A landscape with many valleys, sampled at points; each row gives a point and its height.
From any point a ball rolls to the lowest of the 2 points nearest to it. It stops when none of these is lower. Distance is the straight distance between rows; heights are no part of it.
pap: [154 129 109 124 163 155 130 157 141 136 146 112 121 168 133 176 165 123
 125 131]  height 35.7
Bes: [162 168 108 140 171 153 108 156 119 117 131 120 120 179 137 204 149 102
 155 194]  height 31.3
Res: [103  20 114 164 120 138 129 137 154 164 154  97 129 136 125 151 111 148
 102 114]  height 58.6
Kivu: [113 141 156 117 125  94 157 144 134 106 110 142 121  96 133 137 153 101
 139 158]  height 42.3
faz: [101  90 127 147 101 127 143 138 123 107 131 137 123 100 126 162 123 139
 117 129]  height 51.1
dal: [141 138  94 138 115 137  69 118  97 135 144 114 121 162 105  59 127 146
 123 128]  height 43.7
bev: [109 147 162 135 117  56 134 164 151 123 119 101 129 157 129 144 173  73
 152 195]  height 29.0
tuf: [179 160 124 106 179 153 160 120 167 164 144  72 136 170 155 114 162 109
 137  81]  height 40.9
div: [ 97 113 136 112 137 146 175  91 144 171 146 133 170  68 179 147  50 111
 156 132]  height 26.4
Rikup: [204 164 117 180  86 127 126 183 148  93 134 125  98 150 108 118 148 167
 146  91]  height 46.4
viza: [103 102 105  90 179 165  70 100 139 167 153 125 132 159 111 137  95 149
 118 149]  height 28.9
Sas: [146 162  68 128 106 134  46 120  91 111 127 140  97 178  91  79 124 177
 125 125]  height 40.5
dite: [106 113 137  78 112 118 158  89 152 112 148 153 145  65 116 129  87 175
 150  78]  height 51.2
taluv: [ 97  98 160 152  89 101 128 105  84  96  72 167 124  81 126 185 102 120
 105 181]  height 47.4
Tis: [105 144 140  94 161 155 142  70 139 179 154 115 172  91 158 119  62 117
 151 138]  height 21.1
Zafav: [133  73  76 167 140 154  72 129 111 166 144  92 122 191 122 120 118 138
 116 150]  height 47.1
sune: [200 196 143 191 102 112 137 146 114  97 124 132 122 133 115  70 129 134
 177 128]  height 32.5
topas: [123  96 112 160 119 126  87 130 104 157 134  92 124 155 116  49 137 117
  98 139]  height 46.5
Doro: [ 65 102 142  71 138 119 176 113 153 148 122 164 151  63 164 159 112 106
 124 113]  height 26.3
lipim: [144 219 162  61 147  90 172 120 128 114 100 169 136  90 123 124 162 116
 166 128]  height 51.0
dibam: [129 145 137 100 106 106 120 144 143 121 123 126 102 129 103  67 173 142
  97  86]  height 27.2
vebip: [137 179 142  67 157 132 180 108 162 126 137 120 146 109 156 122 141 112
 146  71]  height 46.0
pori: [ 69  59 148 126 135 114 140 148 148 136 109 124 117 118 137 157 143 100
  72 138]  height 41.9
dibav: [168 184 149 132 146 123 167 140 139 123 138 105 140 122 152 105 143 100
 165 129]  height 39.2
kubi: [156 155  86 140 108 150  85 149 106  85 126 156  93 167  99 166 140 169
 131 120]  height 32.4
zof: [ 89  95 167 121 104  71 118 151 141  88  90 133  95 119 111 126 172 108
  84 159]  height 14.1
mozem: [198 215  99 151 137 161  99 127  99 124 141 116 129 175 130  87 122 135
 167 120]  height 33.2
kog: [135  88  82 201 112 156  78 130  86 132 142 104 126 162 129 131  92 129
 127 170]  height 44.9
tepe: [115 118 134 124 150 131 135 148 137 131 129 120 121 137 137 162 156 103
 109 150]  height 38.0
fivuz: [162 208 148 136 133 125 164  64  95 125 117 154 176  96 121  90  88 134
 187  97]  height 62.3
masu: [114 180 126  92 158 147 105 104  95 147 123 138 141 132 129 115 141 111
 127 156]  height 19.8
fako: [128 114 143 192 115 128 196 128 117 133 125 139 169  63 179 135  70  92
 175 139]  height 35.2
mog: [ 98  97 151 124 136 107  58 128  99 108  77 128 102 168 124 127 150  93
  70 192]  height 49.6
Poto: [ 92 102 148 105 119 118  50 103  79  92  69 160 108 156 125 159 128 126
  66 180]  height 50.5
sime: [175 218 151 148 122 109 152  99  92 111 105 167 147 102 104  79 121 137
 172 113]  height 60.0
Tozem: [143 199 161  59 148  99 190 122 163 113 112 139 140  87 155 107 156  97
 163  95]  height 48.2
Pif: [ 82 106 157  91  99  72 144 146 145  90  96 152  97  90 105  99 179 122
  87 112]  height 20.8
kep: [109 127 141  79  89  95 172 111 136  97 118 173 133  62 112 109 125 162
 135  64]  height 47.8
refo: [124  82 125 165  95 110 122 153 126 119 133 101 111 127 114  89 155 127
 100 125]  height 39.8
Paka: [128 151 151 117 107  85 185 107 107 108  96 174 155  51 125 103 119 123
 159 106]  height 36.8
vevak: [106 166 134  81 167 152 123  86 121 168 146 120 162 122 144 106 111 114
 134 130]  height 14.6
Kiz: [163 200 114 134 126 150 102 107  80 121 130 142 133 144 113  94 121 140
 159 133]  height 28.7
meva: [ 97 126 144  87 117 102 187 111 128 122 107 173 155  48 147 140 114 115
 149 103]  height 31.0
gim: [ 98 123 138 123  98 114  84  99  78  92  85 163 111 115  99 145 131 137
  97 164]  height 50.6
kuzet: [101  83 116  87 156 167 143 119 171 142 174 139 143 116 133 216  90 169
 129 109]  height 55.2
Zul: [125  91 120  74 166 146 107 129 166 176 142 109 118 189  97 113 158 166
 105  65]  height 38.9
sabug: [125  37 120 138 149 146 157 143 169 178 149  87 133 157 139 152 143 146
 117  86]  height 58.7
dizi: [154 144  86 114 182 172 101 152 129 129 132 124 111 197 137 214 160 120
 126 160]  height 33.4
zite: [113  94 133  99 118 114 167 134 167 125 146 116 131 110 133 113 143 143
 111  60]  height 23.3
vano: [126 172 140 107 123 121 142 108 107 123 125 144 139  99 126  95 132 131
 145 117]  height 65.7
kalon: [159 132  82 180 125 175 103 136  94 110 149 133 127 162 125 173 102 147
 155 148]  height 25.4
tibav: [150 162 128  82 171 151 159 130 162 141 150 109 136 148 145 150 159 126
 130  83]  height 43.6
gisep: [181 172 128 109 147 110 111 172 166 141 128 100  96 184 114 106 196 120
 127 128]  height 39.5
tam: [141 138 149 164 134  91 148 173 146 133 139  87 136 148 143 154 153  75
 166 202]  height 35.3
miral: [145 120 105 217 103 148  92 130  64 110 119 129 127 141 124 130  96 118
 146 186]  height 43.0
Zofo: [104 139 147  65  98  87 147 141 158 103 114 152 103  98 106  84 178 150
  93  65]  height 20.9
gozur: [111 129 157 149 111  95 149 127 102  98  87 159 128  78 125 162 125 106
 136 180]  height 45.0
gula: [150 186 146 109 124 122 178  96 126 108 122 145 153  90 137 101 111 131
 172  76]  height 64.3
vupo: [110  79 130 169 121 125 136 138 125 154 137  96 137 116 146  98 124 105
 107 140]  height 36.4
mot: [138 127 105 155 111 158 110 141  98  83 128 153 113 142 115 201 123 151
 135 144]  height 29.1
zile: [149 188 120 110 136 135  98 129 102 128 126 133 115 150 117  89 162 120
 128 142]  height 24.0
voli: [ 45  64 148 113 134 130 130 106 144 184 128 138 131 107 141 149  72 102
  82 164]  height 16.4
Mono: [102  99 127 139 133 118  81 134 110 130 106 113 107 157 113  89 160 105
  82 158]  height 48.4
resam: [103  61 115 161  88 140 122 124 128 114 157 128 130 102 115 153  87 165
 122 128]  height 52.8
Suzo: [176 130  93 197 101 152 107 157 104 102 146 118 113 160 115 129 123 146
 147 130]  height 20.4
zaviv: [134 109 122 145  84 122 141 160 133  80 134 144 102 116 106 155 147 165
 119  99]  height 52.7
duv: [165 146 123 176  68 124 130 156 123  78 130 154 105 121  94 119 131 175
 139  88]  height 49.9
Goz: [196 150 113 152 115 124 115 177 152 122 135 101  96 172 114 116 177 145
 133 112]  height 42.9
rirog: [137 114 113 196 128 151  88 139  84 123 113 113 120 154 148 164 108  93
 125 212]  height 41.0
zesu: [129  57 113 156 119 142 124 121 146 155 170  87 140 129 123 111  96 156
 124 110]  height 56.6
des: [ 98  84 135 153  93 130  97 115  91  90  99 154 114 117 121 183 108 135
  97 165]  height 49.1
gapi: [174 168 113 106 152 153 123 105 148 158 152  79 135 175 132  86 140 136
 135  74]  height 37.1
lalug: [174 148 137 185 138 145 198 139 137 113 145 109 162 107 173 147  98 103
 189 117]  height 42.0
pusak: [ 76  77 127 111 131 152  64  96 112 130 110 152 118 156 129 208  81 138
  79 175]  height 52.3
dad: [210 203 106 134 136 149 110 140 142 139 137  88 116 178 132  87 154 135
 144  89]  height 38.1
Kebim: [173 236 147  98 119 108 141 102 101 108  92 185 136 104  86  98 140 161
 158  94]  height 57.1
ros: [145 108 135 133  90  98 166 155 162 105 136 109 115 104 131  84 149 142
 117  65]  height 29.2
fibuf: [151 207 155  81 114  97 163 126 132  95 101 176 122  90 107 116 160 150
 152  89]  height 54.0
Did: [119 108 131 167 120 153 172 101 124 158 154 125 172  78 171 147  40 120
 169 137]  height 30.8
Libu: [148 136 132 186 132 127 123 154 111 118 128 111 126 137 138 144 131  94
 150 197]  height 39.0
pavol: [101  91 138 134 127 122 163 118 142 162 142  99 157  91 168  90 108  97
 122 116]  height 33.0
Golop: [ 99  89 127  83 133 141 155 109 170 129 167 138 148  84 134 169  85 170
 138  91]  height 53.5
Nezik: [140 130 115 117 122 117  87 145 131 144 127 109 102 170  98  50 174 138
  91  97]  height 31.7
Zad: [ 96 129 173 114 122  56 110 151 144 110  97 115 107 144 113 112 181  82
 111 192]  height 21.0
zar: [ 96  49 129 158 111 114 119 152 133 119 120 112 108 135 118 139 148 124
  78 131]  height 42.5
luve: [134 103  96 107 148 139  82 145 137 161 127 112 100 201  93  92 172 151
  95  94]  height 35.4
peler: [ 69  88 126 112 157 159 102 106 132 180 135 135 132 136 137 176  81 115
  95 168]  height 22.0
goki: [ 48  88 150  98 129 118 150 108 136 157 104 159 132  80 154 163 103  95
  93 152]  height 21.9
golo: [151 145 153 171 132 116 207 135 130 107 121 154 167  71 169 148  99  99
 194 129]  height 38.7
lilis: [123 125 147 112  84  72 194 129 127  81  96 194 137  44 115 126 128 143
 153  80]  height 43.1
Rorib: [108  97 117 115 163 152  94 110 137 183 155 101 144 156 121  98 112 132
 114 130]  height 32.2
vomu: [145 148 143 127 139 116 162 129 145 139 135  87 141 115 155  71 145  97
 134 105]  height 36.0
demu: [ 95  93  95 108 183 175  75 113 130 178 140 126 132 180 129 187  90 129
 108 167]  height 25.6
puda: [161 173 144  93 148 114 145 151 169 139 133 103 115 148 134  93 182 117
 123  96]  height 36.1
bul: [ 83 105 159 115 143 106 145 148 148 124 104 134 119 106 147 166 152  88
 101 169]  height 39.9
Lanu: [106  97 102 136 171 165  78 108 120 205 147  99 146 168 140 115  87 110
 113 171]  height 35.5
tuz: [190 156 118 217  86 125 117 160 101  91 135 128 113 144 106  83 125 145
 158 129]  height 26.7
Zel: [125 154 136  87 146 129 132 113 142 146 139 107 136 135 131  77 150 125
 113  89]  height 32.3
vudu: [166 166  83 168 157 175  95 142  87 119 133 126 127 175 142 177 119 116
 160 181]  height 28.8
Timam: [ 84  75 139  94 134 120 152 113 164 155 150 115 148  99 139 101 110 135
 113  86]  height 28.6
ninip: [148 158  77 104 104 145  63 132 119 105 137 150  93 173  86 122 132 195
 119  97]  height 36.7
Rurot: [113  69 121 153 115 148 135 110 147 145 171 113 146  92 134 137  56 159
 142 132]  height 54.6
nini: [107  71 118 109 158 157 145 125 166 167 164 110 144 134 133 172 113 149
 118  99]  height 56.8
bozu: [ 93  99 146 112 137 138  84 115 104 104  88 155 113 150 140 212 125 112
  80 183]  height 51.3

For each start below, name the point where the ball stops.
gula => gapi
gim => Suzo
kog => zof
zaviv => Zel
nini => voli
dal => Suzo
pori => Suzo
